Each scene shows the same named points in several views. A view is turned or mirrored, and shifted as a whole, has a little noise and may leave points out.

Scene 1
View 1
limek: [-20,7,-41,-2,-28,-29,11,8,-11,-9,-22,-3,-18,-22,6,26,-26,-14,17,36,30,24]
mir: [-19,12,-9,-12,-20,-12,9,-5,-15,-4,4,2,-4,1,14,10,-6,-11,19,30,8,9]
fidu: [-9,8,-11,-21,-15,3,-4,10,-28,2,2,-1,3,4,1,-3,-9,-6,9,19,8,-4]
vema: [-11,13,5,-23,-17,5,7,-4,-30,-5,12,-12,9,6,18,-5,6,12,10,21,0,-3]
bem: [-16,11,4,-11,-17,-4,7,-12,-14,-11,13,-3,4,9,20,1,2,-5,24,26,-3,1]
gop: [-12,4,1,-9,-8,3,-9,-1,-9,-2,17,14,5,20,4,-4,-7,-31,29,19,-8,-11]
vored: [6,-3,-20,-21,-8,17,-22,29,-30,5,-3,2,8,6,-17,-13,-20,-13,8,4,7,-20]
sepe: [-10,12,27,-33,-4,23,-11,0,-30,10,32,9,17,32,4,-21,10,-11,14,12,-18,-23]
viza: [-26,15,7,-19,-12,-6,-1,-5,-12,13,20,25,-3,21,3,3,-4,-38,22,28,-4,-1]
boz: [2,-4,-20,-4,-12,6,-12,13,-16,-11,-2,-2,6,2,0,-5,-17,-13,23,13,5,-12]
pamaz: [-22,18,27,-33,-6,11,-7,-5,-25,20,33,22,8,33,2,-11,7,-27,14,20,-15,-13]
ruz: [-5,0,-15,-14,-11,5,-12,15,-19,1,1,7,3,8,-6,-4,-15,-21,18,14,5,-11]
bor: [-13,5,-10,-18,-8,2,-15,14,-17,13,9,22,-2,16,-12,-3,-17,-40,18,18,3,-9]
mito: [-9,0,-14,-17,-5,5,-22,20,-15,13,7,25,-1,17,-19,-5,-22,-47,19,13,3,-14]
tezo: [-6,-2,-26,-2,-14,-6,-9,12,-9,-6,-5,8,-3,1,-3,5,-22,-29,26,21,10,-3]
vonas: [-3,-3,-2,-12,-3,14,-22,12,-13,5,17,20,9,24,-11,-14,-13,-39,27,9,-9,-24]
zev: [-14,4,-9,-13,-10,-2,-10,7,-13,6,9,17,-1,13,-4,1,-14,-35,22,21,1,-6]
View 2
mito: [1,18,-2,9,10,-8,17,3,-2,6,-8,-16,-1,16,0,32,14,-17,-7,-15,0,0]
zev: [-1,15,-6,5,15,-1,0,1,5,5,-17,-7,2,8,-1,25,7,-3,6,-10,3,2]
sepe: [2,8,16,11,30,7,-17,-9,3,6,11,19,-42,-26,11,25,8,-19,7,-9,-15,8]
pamaz: [-6,24,14,8,36,3,-28,-5,4,19,0,15,-36,-16,16,28,11,-20,14,-22,-8,-4]
ruz: [3,0,0,0,5,0,13,0,4,1,-9,-7,-1,2,-2,18,3,2,-1,-4,-3,9]
bem: [2,0,-5,0,21,12,-22,-5,13,2,-21,12,-5,-16,0,10,-7,20,23,3,-1,10]
tezo: [5,2,-14,1,3,0,13,2,8,-3,-23,-14,17,12,-9,17,1,12,3,0,6,8]
viza: [-5,25,-3,7,28,1,-20,1,7,16,-22,2,-6,3,7,24,7,-2,17,-19,5,-5]
limek: [-4,-5,-16,-25,-13,4,8,9,19,12,-45,-17,41,18,-5,-6,-12,49,17,-6,14,4]
bor: [-2,17,-1,6,12,-5,7,2,1,10,-11,-11,-1,11,2,27,11,-10,-1,-15,1,0]
vema: [1,-10,9,-10,12,13,-14,-6,13,7,-7,16,-18,-27,6,2,-8,19,17,1,-11,13]
gop: [4,13,-8,14,25,3,-10,-4,5,-3,-15,1,-7,-1,-2,27,5,-4,10,-2,2,6]
mir: [-3,3,-6,-9,12,7,-15,0,15,10,-29,2,8,-3,1,5,-6,26,20,-5,4,5]
boz: [8,-8,-6,2,3,4,16,-2,6,-10,-10,-6,3,-2,-8,16,-1,9,1,8,-3,17]
View 3
sepe: [17,-24,-3,0,58,-17,3,17,-6,2,12,-4,-11,-38,0,4,32,9,-6,4,-9,-6]
pamaz: [21,-28,9,-3,46,-13,-15,5,3,-18,10,-21,-7,-42,-3,7,20,13,-6,4,-11,-7]
vonas: [-3,-21,12,-9,31,-17,-16,-1,-5,13,-17,-11,-15,-4,-2,6,5,12,-5,4,-16,-9]
boz: [-13,-8,-2,7,2,-6,4,1,-2,19,-10,9,-15,-2,-5,-8,-6,17,-5,-5,-2,6]
bem: [-2,-15,-7,22,18,-4,7,8,10,-8,18,-8,-15,-26,-10,-5,-2,14,-12,-15,7,20]
limek: [-18,1,0,25,-53,13,-1,-10,22,-13,0,2,-10,-9,-13,-18,-38,31,-6,-17,15,25]
zev: [-3,-18,11,1,8,-8,-17,-5,6,-5,-8,-14,-13,-11,-6,1,-8,18,-6,-3,-6,1]
fidu: [3,-9,-2,7,-1,-1,4,3,3,0,0,9,-6,-25,-5,-10,1,22,-1,-1,1,2]
tezo: [-15,-10,6,6,-11,-4,-8,-7,6,6,-13,-3,-14,2,-7,-6,-19,20,-6,-6,-2,7]
ruz: [-7,-11,6,-1,1,-7,-6,-2,-1,11,-14,3,-11,-6,-3,-6,-4,19,-2,1,-7,-3]
vema: [7,-10,-12,18,17,-1,17,14,5,-5,20,10,-8,-39,-5,-10,12,18,-6,-8,7,12]
gop: [-3,-21,6,5,27,-12,-11,0,4,0,-1,-17,-17,-11,-7,4,-2,11,-11,-6,-7,5]
vored: [-1,-8,4,-10,0,-7,0,1,-10,21,-22,21,-5,-10,3,-10,8,23,5,10,-10,-15]
View 4
tezo: [7,-13,-10,10,-24,-6,15,-16,-5,6,-4,-3,7,-11,4,-11,17,5,-6,-27,-17,8]
mito: [-2,-20,-13,0,-4,-10,-7,-4,16,2,-20,-3,11,-14,-8,11,14,-4,-6,-30,-18,13]
mir: [6,10,10,7,-22,-8,23,-16,-3,6,5,0,18,6,17,-12,12,8,-12,-1,-2,-8]
gop: [0,-8,2,2,-1,-14,10,-12,7,11,-10,-9,17,-4,3,2,-1,-16,-25,-16,-18,-4]
sepe: [-17,13,6,-18,12,-27,-5,-17,37,15,-22,-8,26,24,-7,5,-19,-25,-29,-11,-11,-12]
bem: [1,14,12,3,-14,-14,23,-21,1,13,2,-5,20,14,14,-14,-3,-6,-24,-1,-7,-15]
vored: [-10,-2,-23,-7,-23,-18,-6,-23,24,10,-23,-1,6,10,-18,-13,7,4,3,-41,-18,15]
ruz: [-2,-3,-11,0,-18,-13,5,-17,10,8,-13,-2,11,1,-4,-8,8,1,-6,-27,-15,7]
viza: [1,-4,13,0,5,-9,7,-1,11,1,-7,-3,24,-5,11,15,10,-9,-21,0,-6,-6]
fidu: [-3,11,-3,-4,-23,-14,8,-21,14,8,-9,1,14,14,1,-13,8,8,-4,-17,-7,1]
bor: [-1,-13,-5,0,-5,-10,-2,-4,15,1,-15,-2,14,-9,-3,9,13,-2,-9,-21,-14,8]
zev: [2,-10,-2,3,-6,-9,7,-7,8,4,-9,-3,15,-7,3,4,11,-4,-13,-17,-14,4]
vonas: [-6,-16,-11,-3,4,-17,-3,-11,17,11,-21,-8,15,-7,-11,6,-3,-20,-20,-32,-24,4]
boz: [0,-3,-15,6,-27,-14,13,-26,2,15,-9,-5,7,3,-4,-20,3,0,-9,-33,-19,4]

In a view up to two points have been moved. Name them for each view, in the order of its rows, or write -.
view 1 => -
view 2 => pamaz
view 3 => sepe, ruz
view 4 => -
